Points on a hilly landscape, in no order, each with its height.
A ball rolls from a point to the lowest of its 6 nearest points, and stops where none of them is lower. Distance is the straight distance between rows; heights are no part of it.
sezib h=359: [134, 146, 118, 112, 165, 133, 157, 167, 120, 125, 101, 100, 148, 85, 167, 141, 136, 91, 148, 155]
Ruv h=425: [150, 86, 121, 106, 158, 148, 97, 135, 99, 156, 128, 105, 147, 100, 161, 88, 89, 103, 172, 134]
daza h=382: [120, 153, 131, 134, 112, 116, 89, 117, 148, 103, 116, 157, 90, 151, 113, 125, 133, 173, 108, 134]
Zepof h=669: [147, 135, 111, 96, 151, 165, 129, 160, 109, 135, 94, 99, 126, 123, 139, 137, 118, 79, 154, 135]
Biles h=196: [113, 103, 151, 147, 119, 111, 136, 113, 143, 104, 179, 145, 142, 133, 89, 136, 121, 154, 120, 122]
bebe h=158: [126, 103, 131, 121, 134, 110, 182, 171, 140, 142, 149, 110, 151, 91, 162, 159, 127, 100, 136, 163]
refef h=73: [95, 125, 141, 145, 156, 129, 109, 135, 150, 118, 129, 133, 123, 131, 118, 146, 172, 158, 112, 120]
rer h=144: [118, 117, 152, 132, 130, 134, 167, 152, 137, 129, 176, 142, 156, 107, 140, 163, 138, 99, 142, 149]
fira h=88: [121, 101, 140, 146, 123, 119, 158, 127, 125, 121, 186, 135, 147, 130, 117, 156, 120, 146, 128, 120]
Fope h=393: [147, 111, 130, 141, 137, 161, 115, 145, 102, 146, 134, 124, 131, 111, 153, 70, 133, 119, 125, 136]
tozu h=488: [111, 169, 125, 112, 101, 108, 75, 92, 158, 105, 103, 147, 85, 151, 121, 132, 153, 159, 118, 131]
litil h=529: [139, 136, 116, 116, 145, 168, 107, 149, 123, 140, 93, 118, 121, 150, 131, 111, 140, 107, 152, 119]
bimeg h=335: [129, 132, 112, 129, 104, 107, 138, 108, 120, 135, 117, 133, 113, 149, 116, 152, 115, 141, 125, 97]
letu h=565: [121, 144, 125, 132, 126, 119, 151, 103, 132, 131, 126, 126, 135, 135, 125, 184, 135, 109, 145, 104]
taz h=321: [142, 154, 128, 130, 79, 113, 108, 81, 131, 113, 110, 164, 107, 150, 113, 100, 97, 153, 111, 125]
tapop h=162: [96, 128, 158, 148, 147, 120, 108, 112, 159, 91, 165, 139, 144, 143, 94, 145, 156, 159, 127, 118]
zatum h=715: [149, 130, 111, 91, 146, 144, 157, 170, 117, 139, 100, 97, 126, 104, 153, 140, 112, 82, 157, 158]
nif h=210: [134, 149, 109, 124, 98, 126, 122, 112, 123, 128, 109, 139, 105, 159, 126, 126, 110, 143, 121, 108]
lamu h=356: [141, 131, 114, 130, 113, 143, 138, 141, 121, 149, 124, 130, 108, 155, 131, 113, 116, 129, 124, 121]
gab h=392: [137, 130, 121, 127, 155, 164, 119, 154, 115, 142, 93, 114, 120, 139, 136, 105, 139, 100, 137, 127]
kapeg h=436: [111, 144, 144, 129, 108, 92, 105, 82, 145, 98, 131, 156, 114, 134, 90, 124, 111, 185, 101, 135]
tul h=260: [101, 135, 147, 147, 122, 95, 105, 109, 162, 96, 140, 148, 115, 142, 95, 135, 132, 185, 102, 128]
kuf h=431: [142, 119, 123, 116, 108, 158, 107, 142, 119, 161, 115, 133, 126, 144, 134, 81, 111, 127, 158, 128]
danor h=283: [122, 129, 145, 148, 128, 128, 106, 130, 143, 110, 126, 148, 99, 143, 116, 114, 144, 172, 105, 134]
Tarok h=350: [124, 148, 134, 137, 101, 112, 103, 95, 145, 108, 117, 153, 110, 142, 104, 129, 123, 174, 109, 124]
feb h=274: [125, 128, 136, 152, 150, 135, 138, 149, 123, 130, 111, 121, 118, 133, 129, 120, 148, 126, 117, 126]
Sudit h=95: [103, 114, 153, 154, 154, 130, 137, 132, 145, 117, 152, 139, 148, 120, 112, 156, 157, 127, 126, 131]
Kof h=402: [159, 119, 97, 106, 119, 140, 142, 158, 112, 162, 113, 108, 114, 140, 138, 125, 102, 101, 129, 124]
komep h=163: [99, 126, 155, 124, 135, 140, 166, 154, 147, 113, 172, 144, 161, 107, 139, 155, 152, 94, 145, 145]
Badeg h=287: [133, 99, 138, 134, 107, 101, 144, 104, 115, 108, 190, 147, 154, 127, 95, 134, 109, 152, 115, 108]
luzor h=366: [130, 152, 147, 120, 86, 139, 68, 113, 150, 131, 105, 161, 102, 169, 133, 95, 131, 143, 130, 134]
roze h=186: [105, 138, 136, 114, 101, 84, 118, 65, 119, 111, 111, 143, 131, 112, 86, 151, 128, 129, 137, 97]
gik h=417: [143, 99, 134, 129, 145, 154, 100, 123, 108, 162, 119, 108, 155, 115, 148, 67, 119, 119, 163, 131]
vov h=370: [134, 136, 141, 131, 81, 139, 97, 116, 142, 129, 113, 153, 111, 166, 130, 85, 113, 147, 136, 130]
vama h=398: [144, 130, 133, 123, 179, 157, 88, 125, 102, 128, 100, 100, 161, 108, 158, 98, 132, 85, 163, 130]
lesor h=512: [138, 145, 133, 139, 92, 121, 108, 107, 142, 111, 118, 171, 90, 148, 109, 112, 102, 169, 99, 136]
sufe h=361: [136, 145, 113, 127, 111, 153, 116, 138, 123, 142, 104, 130, 104, 160, 130, 105, 123, 128, 130, 117]
dok h=390: [127, 141, 120, 140, 101, 106, 134, 97, 137, 119, 125, 150, 114, 140, 106, 132, 107, 161, 110, 108]
bufin h=334: [141, 114, 108, 113, 155, 131, 162, 162, 114, 142, 125, 92, 127, 89, 165, 124, 122, 101, 122, 155]
Kas h=60: [154, 118, 113, 94, 144, 161, 139, 163, 113, 142, 103, 100, 117, 131, 143, 131, 111, 83, 146, 134]
Lober h=391: [128, 140, 153, 118, 70, 142, 88, 94, 162, 134, 110, 178, 109, 165, 134, 99, 101, 144, 136, 148]
vozuf h=651: [149, 140, 111, 105, 141, 163, 119, 153, 112, 150, 100, 101, 117, 138, 136, 125, 117, 94, 147, 122]
nirif h=329: [129, 153, 134, 123, 84, 125, 79, 94, 157, 119, 99, 152, 110, 172, 127, 103, 120, 139, 138, 124]
mis h=281: [141, 158, 121, 120, 79, 126, 99, 93, 131, 115, 106, 157, 95, 156, 121, 109, 109, 148, 118, 117]
Fiz h=400: [165, 99, 98, 79, 145, 131, 141, 173, 124, 145, 121, 90, 118, 107, 165, 119, 97, 88, 134, 152]
nizi h=315: [134, 95, 123, 146, 148, 127, 174, 158, 113, 141, 159, 116, 137, 85, 165, 129, 130, 121, 114, 159]
Lagez h=160: [104, 134, 143, 138, 134, 113, 109, 107, 157, 107, 127, 131, 123, 134, 109, 156, 158, 154, 129, 117]
rur h=420: [127, 162, 125, 110, 115, 143, 89, 119, 150, 132, 88, 135, 104, 167, 123, 115, 146, 132, 142, 110]
nog h=183: [126, 156, 126, 131, 98, 107, 110, 91, 132, 111, 101, 156, 107, 144, 105, 131, 125, 159, 115, 118]
lag h=419: [130, 126, 119, 111, 146, 130, 167, 170, 125, 145, 119, 95, 134, 103, 161, 152, 124, 94, 141, 154]
nok h=465: [153, 130, 109, 108, 160, 154, 130, 152, 107, 138, 113, 93, 131, 98, 168, 115, 110, 82, 144, 150]
napul h=422: [141, 121, 107, 106, 142, 129, 169, 177, 124, 152, 123, 101, 134, 106, 145, 160, 115, 102, 132, 151]
tonum h=483: [121, 115, 147, 123, 116, 111, 121, 83, 126, 91, 185, 139, 161, 128, 72, 129, 117, 118, 127, 115]
bik h=133: [103, 123, 154, 144, 136, 135, 142, 129, 147, 106, 168, 140, 153, 129, 116, 167, 147, 110, 146, 119]
Dun h=374: [128, 142, 129, 131, 117, 148, 89, 131, 141, 133, 106, 143, 108, 158, 130, 99, 132, 138, 133, 122]
paf h=458: [131, 144, 152, 133, 93, 138, 93, 111, 148, 126, 118, 172, 111, 162, 126, 91, 103, 158, 121, 151]
nofu h=514: [121, 135, 146, 148, 109, 110, 102, 107, 151, 90, 129, 158, 108, 139, 104, 117, 116, 195, 92, 143]
Tud h=313: [114, 138, 114, 142, 134, 130, 137, 133, 127, 135, 112, 120, 122, 138, 121, 150, 143, 122, 128, 109]
Legar h=325: [148, 116, 123, 143, 144, 146, 140, 153, 102, 147, 136, 125, 115, 114, 139, 95, 132, 129, 106, 132]
kib h=395: [132, 141, 109, 120, 93, 94, 130, 69, 108, 126, 110, 142, 110, 127, 96, 145, 108, 138, 126, 101]
Rop h=77: [123, 111, 126, 115, 122, 112, 176, 159, 142, 143, 152, 116, 151, 97, 155, 168, 130, 100, 146, 154]
Por h=114: [105, 119, 144, 149, 132, 118, 141, 119, 147, 112, 157, 131, 143, 132, 110, 162, 144, 135, 139, 120]
Liput h=347: [132, 142, 107, 123, 82, 98, 130, 73, 111, 129, 111, 155, 110, 131, 104, 130, 101, 155, 114, 109]
rana h=293: [114, 130, 121, 134, 153, 135, 152, 150, 133, 132, 114, 114, 139, 114, 146, 167, 146, 109, 135, 130]
gumib h=86: [98, 139, 146, 129, 131, 97, 87, 100, 160, 91, 134, 133, 125, 144, 97, 142, 153, 173, 120, 126]
Muk h=192: [117, 102, 137, 128, 143, 122, 173, 169, 128, 133, 150, 118, 152, 80, 169, 152, 136, 100, 128, 159]
Fur h=52: [111, 112, 146, 156, 143, 126, 136, 136, 136, 122, 162, 133, 140, 132, 118, 154, 146, 147, 131, 124]
Ribi h=569: [99, 132, 159, 107, 121, 97, 96, 68, 145, 86, 160, 135, 146, 129, 71, 123, 148, 130, 131, 110]
teguk h=284: [142, 118, 110, 112, 131, 114, 164, 164, 128, 159, 130, 114, 125, 125, 142, 165, 110, 112, 121, 133]
taser h=243: [114, 104, 133, 155, 149, 131, 161, 154, 124, 139, 149, 137, 130, 110, 128, 143, 140, 143, 112, 133]
Moma h=346: [128, 151, 135, 118, 138, 152, 74, 137, 141, 136, 93, 125, 118, 152, 138, 98, 163, 128, 136, 118]
peli h=155: [120, 109, 138, 150, 130, 118, 148, 140, 133, 129, 164, 141, 140, 121, 107, 143, 122, 161, 109, 128]
zisu h=189: [128, 113, 141, 121, 110, 128, 161, 135, 135, 112, 192, 142, 159, 120, 131, 165, 131, 99, 148, 135]
dise h=141: [101, 150, 130, 134, 131, 119, 89, 124, 159, 112, 110, 142, 106, 147, 122, 139, 166, 169, 113, 119]
piva h=413: [155, 97, 133, 130, 154, 148, 102, 115, 96, 145, 135, 96, 165, 98, 163, 87, 98, 114, 168, 137]
doro h=148: [113, 122, 132, 144, 141, 126, 149, 145, 133, 130, 135, 126, 127, 124, 118, 161, 145, 130, 136, 127]
Kanab h=360: [124, 122, 119, 116, 119, 111, 164, 138, 130, 147, 137, 119, 140, 133, 142, 176, 120, 114, 141, 125]
migi h=109: [105, 142, 131, 142, 150, 121, 120, 129, 148, 117, 120, 136, 122, 134, 111, 150, 163, 151, 123, 116]
Neza h=726: [137, 137, 104, 117, 138, 143, 147, 153, 130, 145, 100, 109, 115, 142, 140, 159, 124, 109, 140, 125]
Mepi h=61: [136, 139, 108, 122, 125, 132, 162, 144, 127, 151, 118, 104, 123, 137, 132, 161, 123, 119, 135, 117]
kepot h=377: [160, 113, 100, 96, 103, 146, 134, 149, 113, 164, 135, 114, 114, 156, 134, 101, 102, 116, 128, 119]
tulot h=340: [133, 137, 128, 156, 177, 148, 146, 140, 116, 132, 125, 110, 137, 93, 159, 119, 156, 115, 107, 154]
vob h=202: [127, 128, 143, 150, 111, 123, 122, 133, 140, 111, 135, 152, 103, 139, 103, 110, 128, 186, 104, 143]
Dop h=381: [119, 145, 139, 129, 115, 130, 88, 125, 159, 115, 107, 144, 94, 162, 126, 94, 152, 160, 115, 133]
pesum h=319: [101, 150, 131, 129, 119, 89, 104, 88, 149, 100, 122, 136, 115, 134, 93, 146, 147, 166, 121, 113]
Zum h=432: [126, 137, 138, 142, 100, 148, 107, 130, 142, 123, 115, 156, 104, 151, 129, 87, 124, 160, 113, 130]
nugu h=124: [119, 151, 115, 130, 109, 109, 116, 102, 132, 118, 106, 135, 118, 153, 114, 150, 138, 136, 125, 97]
pilod h=629: [105, 130, 137, 119, 116, 107, 120, 71, 120, 110, 158, 136, 148, 127, 89, 161, 133, 103, 143, 91]
nakad h=190: [127, 99, 129, 129, 124, 116, 181, 158, 136, 144, 176, 132, 150, 112, 146, 156, 121, 124, 129, 140]
nati h=588: [162, 111, 101, 82, 152, 139, 136, 176, 114, 145, 113, 96, 113, 102, 163, 129, 104, 77, 142, 149]
nak h=434: [106, 126, 134, 109, 96, 96, 121, 67, 119, 111, 136, 147, 138, 116, 80, 143, 122, 127, 143, 99]
lil h=560: [124, 137, 113, 129, 140, 131, 157, 152, 132, 140, 116, 110, 130, 131, 135, 175, 130, 109, 145, 119]
zozev h=267: [144, 105, 109, 125, 137, 123, 166, 160, 122, 152, 133, 106, 126, 114, 144, 146, 126, 125, 118, 134]
vom h=379: [128, 138, 124, 132, 141, 140, 154, 156, 122, 149, 115, 106, 127, 128, 137, 145, 128, 112, 132, 122]
Sarot h=426: [144, 132, 120, 113, 171, 173, 109, 147, 99, 138, 113, 101, 141, 103, 154, 109, 128, 85, 147, 136]
ganop h=378: [140, 131, 124, 130, 92, 143, 127, 131, 132, 137, 130, 151, 98, 161, 132, 96, 106, 150, 119, 123]
filum h=349: [116, 155, 135, 128, 111, 102, 98, 77, 147, 101, 108, 147, 108, 140, 100, 131, 125, 164, 112, 117]
Zugaz h=387: [134, 152, 103, 120, 98, 105, 140, 95, 113, 129, 116, 132, 117, 145, 116, 154, 115, 135, 125, 98]
tomop h=416: [140, 114, 136, 158, 138, 146, 132, 146, 118, 138, 132, 138, 113, 128, 139, 101, 135, 149, 100, 128]
Negep h=181: [125, 103, 134, 113, 107, 120, 168, 146, 141, 127, 191, 129, 155, 112, 143, 166, 129, 98, 137, 145]
Navik h=317: [134, 124, 111, 132, 103, 115, 158, 124, 117, 144, 138, 129, 123, 142, 127, 149, 109, 141, 106, 112]
Pesa h=221: [115, 126, 140, 117, 133, 122, 175, 173, 133, 127, 125, 114, 157, 88, 156, 162, 144, 91, 159, 158]
balom h=397: [124, 161, 136, 121, 94, 118, 85, 105, 151, 110, 115, 164, 92, 164, 125, 112, 124, 162, 106, 135]
Taf h=308: [132, 149, 117, 131, 121, 137, 122, 135, 118, 126, 114, 128, 113, 153, 122, 123, 133, 141, 119, 112]
Kilab h=384: [130, 136, 129, 122, 144, 160, 91, 145, 125, 144, 99, 115, 126, 141, 132, 96, 149, 108, 148, 119]
rofum h=354: [158, 97, 99, 105, 143, 128, 144, 161, 120, 158, 132, 96, 124, 104, 168, 106, 105, 88, 111, 157]
Vibo h=421: [147, 107, 135, 125, 134, 162, 112, 145, 105, 155, 118, 126, 131, 126, 149, 67, 120, 110, 134, 129]
Pasep h=405: [114, 119, 150, 129, 105, 87, 123, 79, 133, 101, 159, 150, 149, 129, 79, 130, 108, 155, 119, 106]
vamub h=312: [121, 115, 141, 160, 126, 111, 132, 114, 140, 103, 159, 143, 135, 138, 102, 128, 119, 186, 105, 128]
tur h=166: [132, 97, 120, 126, 111, 104, 169, 140, 123, 141, 181, 136, 145, 126, 131, 169, 115, 132, 125, 125]
mavo h=344: [140, 115, 105, 129, 93, 100, 151, 121, 119, 140, 146, 137, 130, 139, 124, 149, 104, 149, 107, 117]
zed h=351: [115, 122, 153, 144, 114, 96, 120, 103, 147, 86, 144, 144, 130, 132, 91, 119, 113, 192, 109, 140]
fisu h=276: [114, 133, 142, 128, 132, 130, 156, 140, 146, 111, 152, 128, 153, 130, 139, 182, 138, 104, 162, 131]
gepo h=298: [125, 135, 129, 138, 174, 141, 160, 153, 120, 126, 105, 104, 147, 81, 159, 124, 158, 106, 119, 157]
zop h=201: [120, 123, 133, 139, 116, 109, 146, 110, 127, 128, 158, 137, 138, 132, 112, 156, 115, 156, 126, 113]
Peza h=97: [113, 143, 122, 129, 117, 99, 136, 87, 122, 123, 116, 129, 138, 136, 104, 159, 132, 124, 137, 98]
pora h=214: [115, 124, 139, 149, 161, 139, 145, 150, 140, 133, 120, 128, 132, 118, 135, 141, 155, 128, 116, 131]
redov h=449: [92, 132, 146, 117, 110, 85, 105, 64, 132, 92, 120, 145, 135, 123, 89, 137, 136, 145, 133, 113]
kabi h=200: [131, 138, 124, 133, 162, 153, 138, 158, 116, 137, 91, 105, 128, 112, 148, 128, 149, 101, 128, 136]
zevo h=439: [134, 123, 117, 127, 90, 89, 143, 94, 114, 123, 144, 148, 126, 128, 109, 141, 102, 151, 101, 104]
ladog h=688: [110, 122, 151, 104, 123, 115, 100, 68, 119, 87, 162, 141, 139, 123, 60, 116, 134, 96, 133, 109]
Boni h=245: [108, 127, 158, 137, 127, 94, 107, 106, 158, 92, 152, 141, 137, 137, 84, 123, 129, 184, 115, 136]
vuzo h=372: [151, 109, 116, 116, 147, 150, 137, 154, 101, 157, 134, 102, 128, 104, 158, 97, 113, 98, 128, 140]
bapuf h=368: [119, 125, 124, 145, 110, 110, 135, 113, 122, 118, 141, 152, 123, 137, 105, 132, 111, 174, 100, 122]
pimop h=229: [125, 114, 124, 139, 125, 128, 165, 148, 126, 150, 146, 122, 137, 121, 139, 163, 124, 126, 136, 139]
gul h=290: [130, 139, 128, 134, 157, 165, 96, 153, 123, 137, 90, 122, 113, 131, 137, 100, 164, 109, 127, 124]
meris h=443: [123, 145, 110, 133, 123, 116, 152, 121, 126, 138, 121, 122, 129, 151, 121, 168, 124, 125, 133, 103]
Mek h=326: [123, 113, 123, 126, 107, 90, 148, 89, 119, 133, 155, 143, 144, 126, 113, 162, 109, 147, 120, 107]
kob h=286: [134, 119, 121, 139, 143, 138, 162, 160, 116, 141, 129, 125, 118, 117, 136, 126, 140, 131, 112, 132]
dal h=399: [130, 122, 126, 149, 124, 137, 135, 139, 120, 134, 121, 142, 105, 143, 122, 104, 129, 156, 107, 130]
bomu h=147: [107, 120, 142, 155, 145, 115, 106, 131, 156, 105, 131, 140, 119, 136, 112, 129, 148, 174, 110, 128]
lolon h=371: [122, 176, 116, 114, 103, 113, 96, 86, 131, 114, 89, 131, 99, 148, 109, 129, 127, 148, 126, 101]
vime h=536: [152, 120, 117, 101, 157, 165, 110, 149, 92, 139, 106, 91, 126, 112, 149, 111, 114, 81, 162, 134]
Nolo h=197: [116, 108, 137, 119, 118, 127, 179, 173, 139, 108, 174, 141, 164, 97, 150, 156, 141, 98, 149, 156]
bupe h=336: [122, 139, 122, 137, 147, 147, 122, 144, 129, 137, 98, 123, 115, 141, 124, 121, 152, 122, 123, 117]
kor h=273: [121, 126, 120, 144, 131, 119, 150, 123, 126, 135, 137, 128, 131, 141, 116, 161, 129, 135, 128, 111]
zuvub h=289: [131, 119, 117, 140, 159, 140, 159, 156, 125, 147, 121, 111, 128, 99, 150, 135, 139, 115, 123, 140]
Nure h=309: [132, 151, 121, 127, 108, 127, 98, 124, 136, 116, 103, 136, 100, 158, 120, 120, 135, 150, 119, 106]
Gekat h=333: [113, 165, 113, 114, 100, 95, 99, 77, 129, 122, 85, 144, 108, 140, 97, 137, 132, 144, 127, 102]
dusod h=227: [102, 141, 135, 143, 118, 96, 102, 100, 151, 98, 127, 137, 121, 142, 95, 140, 146, 169, 121, 124]
bolog h=358: [146, 125, 120, 136, 122, 148, 140, 153, 114, 142, 128, 134, 114, 147, 130, 113, 133, 133, 112, 129]
kekan h=320: [133, 166, 119, 116, 85, 105, 100, 78, 133, 113, 86, 148, 90, 155, 113, 114, 119, 142, 119, 110]
tiz h=418: [94, 137, 168, 115, 121, 94, 73, 82, 165, 80, 164, 124, 147, 130, 78, 120, 139, 164, 119, 130]
repiv h=257: [131, 80, 119, 105, 124, 89, 177, 169, 154, 148, 141, 108, 145, 80, 176, 145, 114, 89, 114, 175]
runid h=380: [142, 124, 124, 143, 164, 139, 161, 147, 102, 143, 133, 114, 131, 91, 167, 106, 126, 115, 100, 160]
pif h=389: [148, 135, 118, 121, 74, 142, 107, 114, 126, 136, 114, 152, 110, 166, 131, 100, 89, 148, 134, 131]
mub h=412: [120, 120, 142, 119, 106, 106, 132, 89, 126, 101, 179, 143, 152, 125, 96, 150, 122, 108, 130, 99]
Vibag h=213: [107, 120, 141, 156, 156, 136, 136, 145, 139, 124, 134, 132, 121, 119, 118, 115, 159, 150, 104, 130]
Kazo h=406: [133, 122, 135, 130, 123, 158, 92, 134, 131, 147, 98, 138, 133, 147, 133, 73, 140, 126, 143, 126]
Fab h=444: [144, 98, 131, 114, 147, 160, 100, 139, 101, 153, 113, 112, 148, 121, 146, 95, 114, 107, 173, 126]
bibar h=348: [122, 139, 124, 144, 115, 119, 120, 113, 136, 120, 121, 143, 107, 145, 116, 140, 133, 161, 113, 117]
Bida h=460: [138, 108, 132, 117, 166, 150, 78, 122, 97, 134, 103, 106, 164, 109, 153, 98, 126, 96, 185, 127]
varag h=305: [114, 118, 138, 160, 162, 135, 152, 150, 122, 135, 136, 127, 135, 99, 146, 122, 159, 132, 112, 144]
Desa h=254: [127, 138, 125, 140, 179, 152, 121, 154, 123, 131, 97, 109, 132, 112, 148, 110, 172, 107, 119, 137]
lizuf h=270: [138, 149, 124, 140, 177, 151, 133, 148, 119, 121, 97, 99, 138, 100, 159, 108, 159, 92, 121, 149]
Kon h=678: [141, 133, 113, 104, 143, 142, 160, 168, 117, 149, 106, 100, 115, 109, 152, 144, 111, 90, 139, 144]
Leg h=492: [152, 120, 111, 105, 133, 169, 112, 155, 102, 155, 114, 101, 128, 135, 133, 103, 112, 102, 152, 127]
lan h=306: [108, 121, 158, 137, 124, 91, 112, 82, 150, 89, 155, 142, 147, 129, 82, 129, 128, 167, 121, 122]
sobu h=288: [99, 126, 144, 139, 129, 104, 109, 99, 151, 100, 154, 136, 142, 144, 94, 151, 138, 144, 132, 103]
zofe h=110: [95, 116, 152, 156, 153, 122, 110, 135, 150, 109, 151, 130, 137, 127, 112, 142, 170, 151, 120, 134]
Numi h=310: [103, 134, 149, 149, 174, 138, 149, 145, 135, 117, 126, 118, 163, 80, 154, 144, 170, 107, 132, 147]
Vugu h=502: [127, 148, 105, 132, 144, 134, 141, 142, 128, 146, 96, 108, 121, 138, 129, 155, 145, 115, 134, 116]
bota h=394: [153, 103, 127, 132, 151, 157, 104, 122, 100, 148, 127, 106, 147, 104, 155, 66, 117, 101, 150, 144]
Divil h=474: [143, 139, 108, 111, 168, 156, 136, 159, 113, 133, 95, 87, 130, 106, 156, 126, 121, 74, 147, 146]
zek h=427: [149, 102, 133, 127, 171, 142, 96, 112, 94, 139, 116, 98, 166, 96, 158, 92, 102, 114, 182, 136]
filef h=509: [133, 123, 150, 115, 130, 126, 128, 101, 121, 85, 201, 140, 154, 131, 97, 149, 126, 91, 123, 120]
menon h=282: [135, 109, 111, 137, 134, 127, 160, 164, 117, 156, 144, 117, 118, 116, 140, 133, 118, 133, 96, 137]
beruf h=277: [144, 151, 105, 108, 74, 118, 129, 93, 111, 146, 121, 144, 102, 152, 122, 111, 95, 135, 113, 106]
futos h=408: [123, 165, 141, 113, 94, 121, 69, 91, 162, 103, 100, 159, 96, 168, 123, 114, 132, 159, 112, 135]
pebud h=125: [111, 110, 142, 143, 126, 118, 143, 118, 133, 108, 180, 140, 151, 129, 113, 161, 124, 135, 128, 122]
Nis h=423: [141, 119, 135, 136, 143, 158, 98, 137, 110, 142, 111, 123, 142, 118, 144, 66, 136, 106, 137, 137]
nim h=228: [111, 128, 133, 144, 150, 135, 156, 156, 125, 137, 116, 122, 133, 115, 139, 147, 145, 114, 127, 135]
Duk h=117: [142, 131, 121, 138, 167, 160, 102, 142, 103, 127, 114, 98, 149, 104, 157, 81, 135, 94, 140, 135]
nudu h=353: [134, 128, 117, 144, 107, 115, 146, 122, 121, 141, 144, 146, 111, 139, 118, 136, 113, 154, 105, 112]
Fen h=345: [147, 131, 115, 120, 168, 151, 138, 151, 106, 135, 110, 92, 135, 93, 162, 101, 131, 87, 117, 150]
Nin h=316: [144, 137, 117, 126, 90, 120, 137, 108, 117, 137, 132, 149, 109, 148, 122, 120, 106, 161, 113, 114]
votil h=388: [138, 123, 131, 145, 158, 155, 133, 145, 108, 142, 114, 120, 126, 113, 135, 95, 153, 123, 107, 136]
bura h=435: [132, 106, 146, 121, 122, 151, 88, 128, 118, 155, 100, 127, 147, 133, 137, 69, 115, 131, 173, 133]
perus h=318: [133, 135, 124, 141, 167, 127, 172, 158, 109, 137, 130, 99, 145, 76, 171, 128, 141, 108, 120, 163]
pibam h=396: [124, 126, 151, 120, 99, 145, 72, 115, 153, 148, 97, 151, 131, 156, 137, 83, 119, 140, 164, 134]
Sakor h=367: [156, 137, 102, 119, 97, 139, 132, 135, 116, 150, 127, 131, 109, 166, 127, 113, 103, 131, 119, 112]
Fomid h=453: [150, 124, 126, 147, 159, 153, 129, 144, 101, 142, 139, 111, 139, 96, 156, 75, 144, 109, 113, 143]
vive h=440: [118, 136, 125, 119, 133, 130, 176, 161, 137, 135, 115, 114, 145, 113, 150, 172, 134, 96, 157, 136]
Lisob h=225: [121, 128, 138, 127, 125, 119, 145, 120, 133, 102, 167, 137, 152, 128, 111, 167, 131, 112, 147, 121]
Zomi h=594: [116, 134, 150, 106, 127, 125, 111, 87, 128, 77, 175, 138, 152, 131, 77, 127, 125, 89, 122, 110]
maf h=415: [102, 142, 135, 123, 108, 98, 113, 68, 127, 100, 119, 144, 125, 125, 95, 136, 119, 152, 119, 101]
Nebig h=285: [148, 117, 98, 119, 113, 116, 160, 150, 127, 162, 147, 114, 117, 132, 144, 141, 108, 133, 108, 128]
fotun h=475: [140, 149, 105, 125, 121, 133, 130, 123, 122, 138, 104, 117, 113, 157, 125, 137, 125, 118, 138, 101]
Mol h=373: [159, 112, 123, 131, 156, 153, 135, 150, 104, 147, 149, 92, 140, 96, 174, 83, 114, 93, 121, 151]
lar h=180: [136, 99, 106, 121, 128, 102, 167, 168, 149, 158, 157, 113, 148, 113, 163, 166, 121, 111, 118, 154]
zupof h=369: [174, 99, 105, 105, 157, 142, 128, 143, 102, 141, 136, 86, 136, 94, 169, 96, 105, 81, 134, 150]

For each start below, name the point where the ball stops.
paf -> nog
nok -> Duk
Dop -> refef
futos -> nog
zupof -> Duk
kuf -> nif
tonum -> Fur
Mol -> Duk
Moma -> kabi
tomop -> refef
Lober -> nog
Kilab -> kabi
bupe -> refef
Navik -> Fur
